Each row is a point on a landscape with many valleys, with its height.
A ball rolls from a point to whichever of its 2 nearest points has the largest drop for the distance, and stops where none of them is lower. Distance is the straight distance between rows; heights are no part of it.
K772: [ 84 144  82 109 130 117  89  85 118 114 102 106  85  89  38 106  72  83
 151 111 106  96 111  54  95]  h=2.48
K365: [ 68  91  98  80  82  91  85  93 107  75  81 118 123  97 131 147  94  78
  72  78 124 110 101  99  89]  h=3.51
K393: [128 106 102  96  78  93  67  92  69 102  95 107  81 106 103 101  65 143
 104  86 128  95  87 110  81]  h=1.74
K543: [ 63  99  92  95 111  94 111  88  82 101 104  86 101  74 120 123 114 103
  73 113  97  98  93 117  91]  h=1.87
K142: [105 122  87 110  82 114 129  78 115 104 104  69 117 100 112  76 120 116
 160 113  65  84  84  78  81]  h=4.24
K22: [ 95  71 100  70 117  90 141 130 107 118 117 117 117 108 108 123  81 112
  78  76 116 127 129 105  89]  h=2.15
K972: [109 100 128 119 106  97  73  95  90 122  81 105 112  89  84  87  90  40
 113 107 114  81  95  98 115]  h=3.17
K454: [ 96 128 122 115  95 112 106 102 106 126 124  85  67  70  55  77 100 101
 130 113  93  75  89  78  99]  h=3.70
K897: [115  84 120 129 107 100  92 105 123 117  83  93 105 129 113  99 125  89
 103  50  81  60 111  93  86]  h=0.95
K742: [116  94  95 141 103 112  98 108 104  95 103  76  83  92 116  79 120 107
 109 131  85 100 110 116 111]  h=2.54
K337: [ 86  80  91  57 114  83 104 120 112  98  90 108 117 120  98 142  95 102
  58  78 124 139 119 118  89]  h=1.97
K672: [ 84  88  87  87  94 100 130 122 118 115  83 103  91 110  41 132  83  61
  60  77 108 100 132  85  79]  h=1.71
K369: [115  87 102 118  87 108  84 119 127 118  78  93  79  81  74  72 129  81
 106 112 115  61 101  83  99]  h=1.55
K322: [ 86  93  84  66 127  85 113 111  89  90  95 112 103 106  53 105  71  75
  76 121 131 123  97  75 106]  h=2.45
K976: [121 106 103 102  99 101 126  97  84  88 115 110 135 110 148  80  96 112
 146 111  68  77  73 120  93]  h=5.89
K681: [ 90 101 109  61  94 120 103 127 149 107 109 101  90  95  21 131 102  47
  81  89  95 112  98  89  92]  h=1.50
K625: [ 76 128  98 107 108  92  86  88  60 128 115  88 107 117  97 109  62  89
 120  80  84  86  90  90  91]  h=2.31
K680: [ 98 132  91 116 137  88 107  68  69 109 108  66 131 100  99 105 106 109
 140 109  89  97  81 105  89]  h=3.21
K614: [ 97  68  99 116  95 106 113 129 110 105 102 109 102 115 137  89 109  88
 100  79  63  59 101  97  76]  h=1.44
K113: [ 86 108 105 101  89 113  93  83 101  90  75  99 105 135  72 134 112  49
  67  56  75  96  97 104  83]  h=1.46
K461: [121 100 109  73  94  93  92 122  79  89  86 125  88 106  77 101 122 110
  59  68 141 115 111  85 122]  h=0.75
K62: [ 83  71  95 104 123 111 105 117 109 106 100  95  73  94 104  87 120 120
  66  81  86  99 115 119  73]  h=2.36
K684: [124 100 126  61 101 114  83  94  99  91  73 148 101 125  68 106 106  90
  53  74 118 122 105 102 116]  h=0.92
K812: [100  85 100  74 103  85  91 103 107  92  88 101  97 129 128 120 126 142
  47  69 105 110 112 126 101]  h=2.07
K411: [107  71  95  79 121  85 146 114  76 116  97 108 123 109  75  91  60  92
  90 127 134 114 108  78  97]  h=2.63
K160: [109 103 131 130  89  92  91  71 117 109  69 114 122 135  89 119 119  73
  75  56  91  84 104 102  90]  h=1.31
K482: [ 99 112 101  98  67 101 109 101  71  80  92 119 100  83 113  87 112 109
  83  98 124  94 112  72 104]  h=0.76
K717: [109 125 117 111 105 110  72  95 134 127 117 103  94  87  53 112  66  75
 147  86 117  97  97  73  88]  h=2.98
K197: [108 115 103  68  74 123  91 113 146  68 102 116  93  95  54 115 108  45
  82  70  93 111  84  93 108]  h=1.33
K89: [105  75 104 116 131  85  69  97 104 106 121  83  97 117 136 100  80 125
 112  72  90 112 110 127  99]  h=2.34
K558: [110  77 108  99  98 106  99  77  79  77 136 111 123  97 155 105 109 161
 127 118  94 114 118 119 151]  h=1.41
K782: [116 108 113 130  91 107  97 116 103 140 100  97  81 113 115  87  85 109
 125  83 103 100 107 101  78]  h=5.46
K473: [ 59 122 117 112  99 136  78  84 120  92  96  94  94  82  43 101 100  70
 149 100  93 100 102  56  97]  h=1.85
K760: [100  62 111 116 126  90  87  96 108  79 118 111  97  95 154 102 107 119
  94  74  95 117 122 131 121]  h=2.29
K497: [ 98  91  98  92 107  95  88  89 113  96  77 117  93 124  79 121 114 108
  35  84 103 125 105 145 106]  h=1.95
K698: [111  76  80 105 142 109 148 103 133  89 104  78 117  86 114  68 138 120
 116 147  76  98 125 100 101]  h=2.95
K525: [100  83  94 107  95 110 122 133  71 104 113  84  99  90 113  83 114 123
  80 137 113 127 123 129 131]  h=2.37
K240: [111 123 131 114 103 112  82  98 115 122 129  95  86  61  51  94  91  92
 140 112 130 106  90 102 105]  h=3.30
K392: [116  96  88 108  85 112 105 109 122 113  83  86  77  87 105  57 125  96
 121 145  99  86  97  87 115]  h=2.06
K765: [105 100  95  80 105 101 106 118 123 102  81 114 103 105  66 134 105  77
  51  76 120 125 109 118  80]  h=1.84
K444: [104 105 112 125 128  95  96  91  75 140 108 111 108 107 100  86  66  69
 120  97  99  73  98  83  94]  h=2.79
K45: [141  69 110  92  92 105  54  76  72  94  87 102  76 128 120 109  81 152
  84  93 115 103 102 122  86]  h=1.59
K326: [101 120 103  66  87  66 103  65  68  82 105  82 114  92 128  94 130 147
  91 130 108  98  92  97 125]  h=2.50
K136: [ 91 118  93 115  74 107 128 113 118  96 105  79  95 105 135  76  98 130
 147 133  74 100  82 102  86]  h=4.56
K505: [ 91  95  78 128 102 103 100 112 115 109 107  73  80  92 129  85  73 142
 150 109  86  97  97 107  65]  h=4.89
K886: [134  96 105 101  98 101  99 119 105 101  84 115  84  87  80  77 122  84
  88  97 139  91 111  90 124]  h=1.10
K811: [ 96  90 105  77  89  98  99 107  65 102  96 130  97 104 120 110 103 132
  73  98 125 111 102  94 107]  h=0.46
K60: [ 92  71 110  91  91  94  70  83  69  74 113  98 100  91 141 124 114 151
 113 111 113 112 111 100 122]  h=1.75
K61: [ 71  89  94 110 102  97 103 100  93  93  90 111  89 104  96 126 105  61
  72  68  77  71 104  85  77]  h=1.62
K774: [117 102 129  99  90 108  67 108 110 103  79 120 101  94  67 109 112  28
  91  83 118  96  96 102 114]  h=3.32
K499: [ 66 104  98  91 108  98  65  92 112  89 103  75  70  95  78 119 100  96
  82  63 108 111  85 123  85]  h=1.78
K218: [ 75 112 111 110  83 121  98  94 126  96  99 100  71  80  37 109 122  77
 118  91  81  71 118  56  93]  h=2.25
K571: [112 108  91 113 118  71  76  77  67  78 105  75  91  88 109  79 100 117
 119 114 114 111  89 111 137]  h=1.63
K405: [132 125 139  93  63 108  62  96 139  70 116 118  96 109  55 126 108  57
  81  56  94 109  71  90 105]  h=1.21
K494: [ 78 133 100 117 112 106 107  76  64 112 113  77  99  83  68 108  96 100
 126 116 108 106  78 124  79]  h=2.64
K521: [ 69 108 103 129 105 119 118  93  85 117 109  88  82  71  90 106 119  97
 102 120 107  92 104 116  66]  h=2.26
K8: [ 89 101  73  62 103 104 107 100  94  59  86 131 110  86  78 108  87  67
  68 118 126 131  88  88 124]  h=2.33
K874: [ 80  82 105 114 134 104 115 120 115 103  98 117 127  83 119 118  96  71
  56  98  96 118 124 102 101]  h=1.25
K141: [ 72  92 124  85  90  93  54  75  88  77  79 104 112  99 129 149 107 129
  75  80 126 103 111 104  95]  h=3.59
K298: [ 51 105  91 117 103  83  92  74  78  94 112  89 102 103 107 120  77  80
  99  74  72  81  80  83  70]  h=1.92
K983: [114  89  73 111 113 101 144 119 120  98  85  95 113  86 111  70 119  95
  92 143 103  91 109  80 101]  h=2.53
K860: [112  93  84  79  80 101 127 127  97 115 102 107  62 101  83  82 100 108
  71 109 101  81 100  96  88]  h=2.89
K296: [ 92 127 105 131 112  97  83  71  81  99  90  91 116  73  87  90 104  55
 106 128  99 110  86  99 114]  h=3.43
K561: [132 101 146  86  83  95  76  85 132  93 101 137  94 101  52 109 118  84
  57  70 108  98  98 101 109]  h=1.06
K269: [119 115  72 127 102 106 104 118 116 133  99  92  86  97  98  88  65 120
 151 112 110  89 109  86  58]  h=5.20
K856: [ 79 124  98  89  74  92  55  84 110  92 108  95  78  98  66 119  74  75
 102  62 108 102  71  93  78]  h=1.58
K677: [106 141  89 131 102 100 125  66  88 115  97  75 120  90  84  89 117 102
 150 113  92  75  89  79  77]  h=3.83
K610: [ 93  74  92  90 126  85 159 118  95 123 100  96 126 115  71 104  78  80
 101 116  94  82 125  62 105]  h=2.86
K182: [ 68  77  97  88 120  89 115 113  89  86 125 117 130  72 129 121 101 105
  73  99  95 103 108 119 105]  h=1.57
K64: [ 90  62 101 106 124  98 106 124 114 101 124  98  87  90 147  85 120 123
  92  93  78  89 106 127 110]  h=1.96
K551: [ 91  72  96  90 118 105 136 127 116 139 105 100  97 110  87  96  91  93
  74 105  92 100 134  67 106]  h=2.67
K336: [127 118  85  97  98 112 148  86 110 110 105  87 130  88 134  86 127 115
 100 132  70  95  98 122  92]  h=2.99
K9: [110  66 100  82  97 114  90 106  81  71 125 113 108 112 166  96  94 144
 125 122  76  96  89 135 120]  h=1.02
K802: [109  94  71  98 120  73  84 113  76 107 109  69  87 134 132  77  69 132
 137 111  82  93  72 110  97]  h=2.68
K741: [111 102  72 103  89  77  93  85  95  76 105  85 107 119 149  70  75 137
 122 141  74 109  69 117  97]  h=2.35
K92: [115  96 118 125 104 102 116 117 101 124 113 109 122 107 141  87  80 115
 154  95  92  83  94 113  96]  h=5.69
K163: [ 94  69 114  76 103 103 149 132 111 123 118 127 118 108 123  99  83 122
  89 109  96 100 123  93 116]  h=2.38
K578: [ 95 129 107 104  72  77 108  74  78 101  96 109 122  94  94 107 104  85
 103 100  98  88  96  62 122]  h=1.11
K674: [127  74 109 102  91 119  64 109  84  82  90 114  92 126 149 105  75 149
 117 105  92  92  99 134  95]  h=1.38
K565: [ 77  99  89 100 101 108 120 120 115  98  96  94  85  96  42 102 139  63
 112  93 114  91 129  47 103]  h=2.60
K14: [138 106  82 119 129  88  75 108  74 106 107  91  80 105  99  76  68 113
 129 111 116 112 100 105 124]  h=0.96
K316: [109  93  76 108 100 117 143 100 147  90 105  90 119  84 128  85 122 105
 115 154  61 109 102 138 106]  h=3.31
K764: [ 75 118  80  66  95  90 109  88  86  75 104  93 105  84  79 107 126  86
  75 116 119 127  86  97 122]  h=2.19
K919: [100 133  92  99 104  70 107  72  91  82  99  75 119  79 101  82 129 106
  94 114 109 123  91 102 121]  h=2.13
K410: [105 102 110 104  93  76  83  75 106  99  81  91  91 131  97  91 115 138
  72  50 106 103  90 125  92]  h=2.23
K358: [ 92 111  90  77  65 132  88 108 105  75  74 113 116 113 106 135  90  68
  65  62 117 115  99  95 101]  h=3.45
K389: [100  95  86 108  91 110 100 121  97 101  98  80  51 101  93  80 114 124
  86  90  86  83  87 114  73]  h=2.65
K916: [103 110 113  86  74 116  99 117  91  90  71 131 113 105  76 122  96  42
  81  95 121 104 102  83 125]  h=3.40
K96: [106  85  95 115  72  96  91 105  81  89 122  85  90  90 133 105 117 136
 105 123 122 124 134 121 126]  h=2.08
K471: [ 77  89 100 102 111  82  51  96  97  95 103  75  87 108 120 117  97 107
  88  71 100 125 103 140  98]  h=2.00
K817: [ 76 125 110 108  71 101  93  83  96  85 113 106 100  84  68 114  84  62
  94  85  96 101  80  74 110]  h=1.39
K531: [114 116  82  77  66  87 133  81  88  83  98  99 128 100 134  80 127 126
  94 133  83  87  88 101 102]  h=2.74
K696: [122 114  44 109 129 101  97 116  94 116 101  90  71 124 101  69  79 135
 130 128  89  97  97  98 103]  h=1.90
K56: [ 84  94 117 128 124 106  77 103 115 107  94 110  95  75 113 101  97  72
  78  96 109 127 119 117  97]  h=0.94
K868: [125 101 111  82  91  97 108  93 103  97 102 123 130 126 144  71  69 118
 158 135  61  97  66 104 121]  h=6.06
K528: [116 116  89 104  82  96  91  86  78 100  99  92  94  94 120  76  72 130
 116 129 104  85  67 106  91]  h=2.02
K285: [122 116 121  88  85 104 128  93 113 113  95 101 120 111 144  61  97 107
 138 130  58  92  95  82 129]  h=6.22

For each start below, name the point where the ball stops.
K89 | K811
K976 | K56
K444 | K897
K677 | K56

Call two points neighbours if one is among the 2 nearest of the other. Go from one point of each pair to the other, from neighbour to neighbour, staying as low as possible. Name the highest point that can't be avoided.
K765 and K9 | K742
K897 and K14 | K802
K897 and K56 | K89
K811 and K56 | K471
